Each row is a point on a landscape with many peaks, with its height.
A climber steps from a point to the highest of its 2 nearest points, and stops where none of them is higher. Distance is the straight distance between rows; heights are no part of it.
z_775: [-14 -14  -4   1 -18  24  -1  22 -74 -80   0   7 -24   5 -48  59  25  -1
 -25   1  12]  (h 70.8)
z_268: [ 40  44  32  -4  25  -8 -10  26  49  36 -16 -36 -18 -63  29  -4 -53  -5
   2  34   2]  (h 66.1)
z_44: [ 13  13  -2  14   2 -29 -30   2  29  13   5 -44 -11 -13 -41  29 -52 -15
   7  28  29]  (h 81.5)
z_780: [ -5 -81  29  22   1 -27  22  61  23   3  56 -19 -17  -2   8  18   7  37
  81 -27  33]  (h 61.2)
z_754: [-38   7  64 -18  22  39 -52  53 -61   1  51  -5 -50   2 -15  69 -53   0
 -93 -14   0]  (h 30.1)
z_513: [  5 -23   4  -4  -8 -19   4  42 -38 -70   7 -11 -18  26 -44  36  29  18
   1 -10   7]  (h 66.2)
z_296: [-28 -69  36   5  16 -23 -21  29  -4 -41   9 -19  -3  47 -32  -8 -21  31
   5 -11  12]  (h 31.4)
z_902: [ 19 -27 -28 -22  -6 -23  27  -5  42 -34 -21   8  23   0 -33 -47 -24  -3
  65 -29  -9]  (h 42.0)
z_684: [-24  19 -77  17  48  -7 -29  11  62  23 -47  17   9 -50  -5 -69  17 -27
  44  45 -14]  (h 2.9)
z_105: [ 10  76 -65  -4 -42  38  27 -79   2   2 -39  41  42  23   2  15  30 -11
 -17 -32 -50]  (h 58.2)
z_151: [ 16  11  57 -31 -23  34   4  24 -64 -39  -5   7 -16 -11   1  24  -5  14
 -51 -22   1]  (h 75.3)
z_166: [ 23  37  68 -41 -16  37  -2  35 -43   7  20   4 -36 -20   8  46 -32 -11
 -68 -25   3]  (h 70.1)
z_927: [-12  25  41 -24  33   1  11  18  10  21  43 -17  34  23  67 -16   1  -5
 -32  22  18]  (h 61.7)
z_846: [-12 -74 -31  26  23 -45   8  16  74  61  29  -7 -24 -43 -19 -37 -22  -6
  96   3  24]  (h 76.9)
z_595: [ 28  70  16 -13  22  11  -2  18  24  66 -29  -8  -9 -57  52 -25 -11 -11
 -26  25   2]  (h 57.9)
z_614: [  8  76 -46   1 -55  47   2 -57  17  20 -37  25  27   3 -28  54  -7 -20
 -14 -31 -26]  (h 65.0)
z_476: [ -23  -12  -65   10   46  -21   -9   -6   32   10  -43   23   20  -26
   25 -110   52    7   45   30  -25]  (h 5.8)
z_437: [-18  33  22   4  28 -12 -37   0  -6  55  -9 -28   3   1  11 -18  -5  30
 -22  22  14]  (h 21.6)
z_955: [-28 -56  47  -3  -9  32   7  25 -46 -82  15   7  17   8 -10  20 -19   3
  16  12  19]  (h 55.3)
z_441: [-13 -57  40   9   5  24 -29  53 -24 -82  12  -4 -35 -19 -56  55 -76 -21
 -14  16  27]  (h 45.3)
z_164: [ 46  39  47 -29   7  -7  -4  28  27  15  -6 -26 -19 -34  -3  11 -68 -15
 -30  11   3]  (h 73.9)
z_945: [ -3  -5  -9  15  51 -10   9  34  56  26  -6  -4  29 -20  91 -69  36  -6
  21  37  29]  (h 71.4)
z_197: [ -6  24  59   3  38 -15 -35  56  -7   0  50 -33 -40 -17 -33  38 -98  -4
 -23  12 -10]  (h 36.5)
z_875: [  6 -46  18   6  -6 -23  13  63  -4 -53  27 -15 -21   2 -27  29   6  26
  54 -21  21]  (h 61.3)
z_345: [ -35  -22   35  -20  -18   60  -22   12 -106   14   12   69  -90   16
  -37   60    5  -26  -98  -36  -29]  (h 25.6)
z_22: [ 14  47 -22  -8 -32   6  34 -61 -45  37 -13  20   2  57  11  10  63  -9
 -55  -6 -55]  (h 13.9)
z_426: [  7 -47 -45  16  29 -18   0  22  78  27 -32   5   6 -61  54 -85  33 -11
  52  23  26]  (h 62.5)
z_30: [-16 -72  30  -3   0 -14  39  10 -15 -61  30   8  27  38   5 -27  10  24
  49  -7  -4]  (h 51.5)
z_598: [-10   2  39 -15  11 -12 -30 -16 -22  21  -2 -20   5  25  -2 -18 -10  26
 -48  -2  12]  (h 23.6)
z_707: [  8  66  22  -6 -49  51  12 -24 -64  40   6  41 -14 -20 -33  50 -18 -35
 -19 -25 -18]  (h 88.1)
z_157: [-10 -11  47 -17 -52  51 -14   0 -78  61  20  73 -92   8 -39  65 -17 -42
 -70 -53 -14]  (h 23.4)
z_868: [  2 -12  54 -12  35 -20 -18  44  34  -2  45 -40  -5 -13  21   5 -55  16
   6  11  24]  (h 73.4)
z_572: [ 17 -38  39  11  22 -41  -8  43  49   0  47 -42 -28 -34  -9  14 -73   4
  45  22  24]  (h 80.6)
z_422: [ -9 -52 -49  26   7 -40 -15  -8  83  17 -28 -12   9  14 -43 -25 -10   5
  65  -2  13]  (h 39.3)
z_120: [ -8 -35  12   2   6 -19  43  -9  -1 -33  20  -1  43  39  38 -48  28  18
  42   8  -4]  (h 54.5)
z_429: [-13  31  61 -38  46  10 -11  52  26  10  75 -30  16  -6  61  11 -53   5
 -23  -1   2]  (h 67.0)
z_324: [  5  73 -36  -8  12  15   7 -24   9  71 -32  23   8 -19  28 -38  35 -38
 -33  20 -13]  (h 47.5)
z_535: [-13 -10  17  -1  48 -20  -1  26  52  33  30 -22  25 -19  56 -43 -19  -2
  29  39  35]  (h 79.1)
z_992: [ 10 -47  -3  44 -42  10  43 -21 -19 -64   3   1  43  13  31   8  41  30
  63 -17  20]  (h 69.4)
z_720: [-28 -39  47 -12  16  -6 -44  17 -48 -47  24 -17 -13  20 -33   8 -32  31
 -43 -14  16]  (h 28.9)
z_336: [-22  43 -34  14  51   1 -32  13  47  52 -30   5   6 -57   4 -57  -9 -33
  22  69  -8]  (h 0.3)
z_215: [  7  54 -93   1 -21   1  -2 -68  31 -21 -49  12  33  32 -16  14  43  23
  -5 -23 -53]  (h 52.9)
z_419: [ 13   3 -48  20 -37   0   1 -38  24 -41 -21  -9  39   7 -22  23  19  14
  46 -17  11]  (h 84.6)
z_291: [ -9  32 -91  11   9 -24  -5 -42  38  -7 -46  -3  30  39 -19 -18  46   9
  19   6 -41]  (h 48.7)
z_523: [ 14 -15   8  25  21 -34 -23  11  63  19  12 -43 -11 -34 -16  12 -61  -9
  50  41  26]  (h 73.5)
z_893: [ 18  27 -22 -12 -19 -18  24 -54 -37  -6 -14  -4  19  44  13  -3  59  11
 -39   6 -27]  (h 12.5)
z_121: [ 31   6 -82  12  10  -9  45 -18  58 -18 -31  20  51 -29  65 -79  52 -29
  40   7   8]  (h 40.6)
z_28: [-15  13  75   6  29  20 -64  55 -30  -4  54 -28 -64 -36 -18  73 -98   5
 -66   0  -9]  (h 33.1)
z_210: [ -50  -14   45  -12   18   40  -48   42  -97  -16   40   28  -73   18
  -33   56  -31  -10 -114  -23  -11]  (h 28.0)
z_965: [ 13  81   5 -14 -14  12  26  -7 -40  43  29  11   5  -9  -7  21   7 -29
 -15  -6   0]  (h 79.0)
z_836: [ 18  -8 -24   7 -29 -24  28 -65 -42 -41 -16 -13  23  51  33 -12  65  42
 -20  16 -54]  (h 11.3)
z_834: [  9 -60 -36  23  -8 -21  35 -48  37  -5 -20   1  45   1  58 -76  45  26
  60  -9  15]  (h 50.0)
z_935: [ -5 -64   9  14 -42  37  20 -20 -54 -99 -15  12  26  12   8  26  31  19
  16   2  14]  (h 62.0)
z_824: [ -1 -12 -83  20  14 -35  17 -59  18 -10 -38  15  33   1  41 -83  74  30
  42  10 -44]  (h 8.3)
z_660: [ -8  18 -13  20  32 -34 -30  14  19  33 -12 -25   1 -23  -8 -33   1  31
  40  17  10]  (h 18.8)
z_457: [  8  27 -31   0  -8 -34 -12  -8   4 -10  11 -27   0  11 -63  29 -15 -18
  -4   2  22]  (h 83.6)
z_207: [ 13 -24 -48  41 -48  -1  32 -40  18 -51 -14  -5  44   8  14  12  46  33
  69 -35  13]  (h 76.3)
z_156: [ -19   13   12  -13  -17   37  -15    8 -101  -34   11   22  -40   -8
  -53   61   11  -11  -52   -9   -4]  (h 75.8)
z_100: [ 33  42 -49  -5   1  -9  26 -15  33   2 -39   0  33 -31  44 -52  35 -18
  14   2  11]  (h 46.1)
z_352: [ 24  43  11 -26 -41  24   7 -37  -5 104 -11  38 -31  15 -11  19  -5 -51
 -59 -26 -12]  (h 18.6)
z_522: [ -3 -19 -81  11   5 -30 -20 -43  75 -11 -52  -8  27  28 -29 -25  18  15
  33 -11 -10]  (h 44.4)
z_337: [-32 -52  48 -18   3  11 -34 -10 -68 -59  22 -11  -3  36  -6  17   3  32
 -67   4  10]  (h 27.1)
z_16: [ -4 -63 -73  28   3 -20  16 -35  70  21 -27  10  32 -26  45 -81  51   6
  70  -4  17]  (h 54.6)
z_222: [ 28  39  36 -15 -11   5  17  34  -5 -18 -17 -15   5  -7  10  15  -8   3
 -11  -8   9]  (h 83.3)
z_329: [  4  33  10 -19 -50  41   1 -22 -86   8   4  36 -34  -6 -49  56   8 -22
 -52 -38 -13]  (h 81.1)
z_735: [ 22  61 -28 -11  17  -7   3   2  32  37 -35  -6   8 -28  24 -34  21 -22
 -10  20  11]  (h 51.3)
z_970: [-13 -54 -14  40  10 -38  17  27  48  37  35 -13  -5 -13   0 -12  12  13
  98  -3  30]  (h 68.9)
z_651: [  6  34  83 -38 -19  56  -5  37 -52  57  44  28 -54 -10  21  63 -31 -18
 -70 -39 -16]  (h 65.4)
z_722: [ 23  16  29 -28 -55  37  -2 -19 -29  74   6  47 -59  16 -39  57 -24 -57
 -73 -39  -9]  (h 21.1)
z_465: [ -9  13  29  -3  16   0  30  -7 -14  -6  28 -10  52  35  62 -33  24   8
  -3  21   9]  (h 58.3)
z_743: [-10 -49   8   6  30 -44  -4  29  50   3  -7 -18   5  39 -23 -33 -23  14
  36   1   9]  (h 34.7)
z_259: [  9  72 -28 -12  -7  -6   5 -21 -20  32   5  -3  -2  14 -41  16  14 -20
 -20  -5  -9]  (h 76.2)
z_235: [  6  77 -57   4 -16  21  18 -63   2  52 -47  28  26   9  24 -17  48 -19
 -24  -4 -34]  (h 52.7)
z_926: [-13 -50  -1  12  52 -28  -4  29  89  46  18 -10  -2 -42  30 -54 -31 -14
  69  47  28]  (h 88.5)
z_277: [-19 -25  36 -15  -2  -9 -12 -36 -59 -25  10 -15   8  56   9  -5  31  41
 -59  11 -18]  (h 25.5)
z_297: [ 14  49  11  -9 -40  31  32 -52 -30  92 -16  50 -14  32  32   2  38 -29
 -54 -24 -37]  (h 16.0)
z_983: [ 20 -17 -55  13 -12 -35  35 -64   3 -39 -33  -4  35  38  37 -45  65  36
  22   8 -58]  (h 10.0)
z_644: [ 13 -83   4  -6 -21 -15  42  12  32 -46   2  10  16  20 -16 -24  -7   9
  73 -33   5]  (h 47.0)
z_641: [  0  -6  43  11   1  10 -23  46 -21 -48  19 -18 -24 -23 -51  56 -76  -6
   9  16  13]  (h 41.0)
z_416: [  4  49 -46  23 -36  21 -16 -45  32  -3 -34 -13  37  -4 -29  47  -5   2
  23  -1   3]  (h 74.7)
z_575: [-31 -78  33  -4   3  41 -16  48 -42 -97   3   7 -26  -2 -33  51 -28 -11
 -18  17  38]  (h 49.8)

Where does a climber stop that starts at each point below?
z_513 => z_707
z_121 => z_926
z_834 => z_926
z_297 => z_419
z_902 => z_572
z_422 => z_419
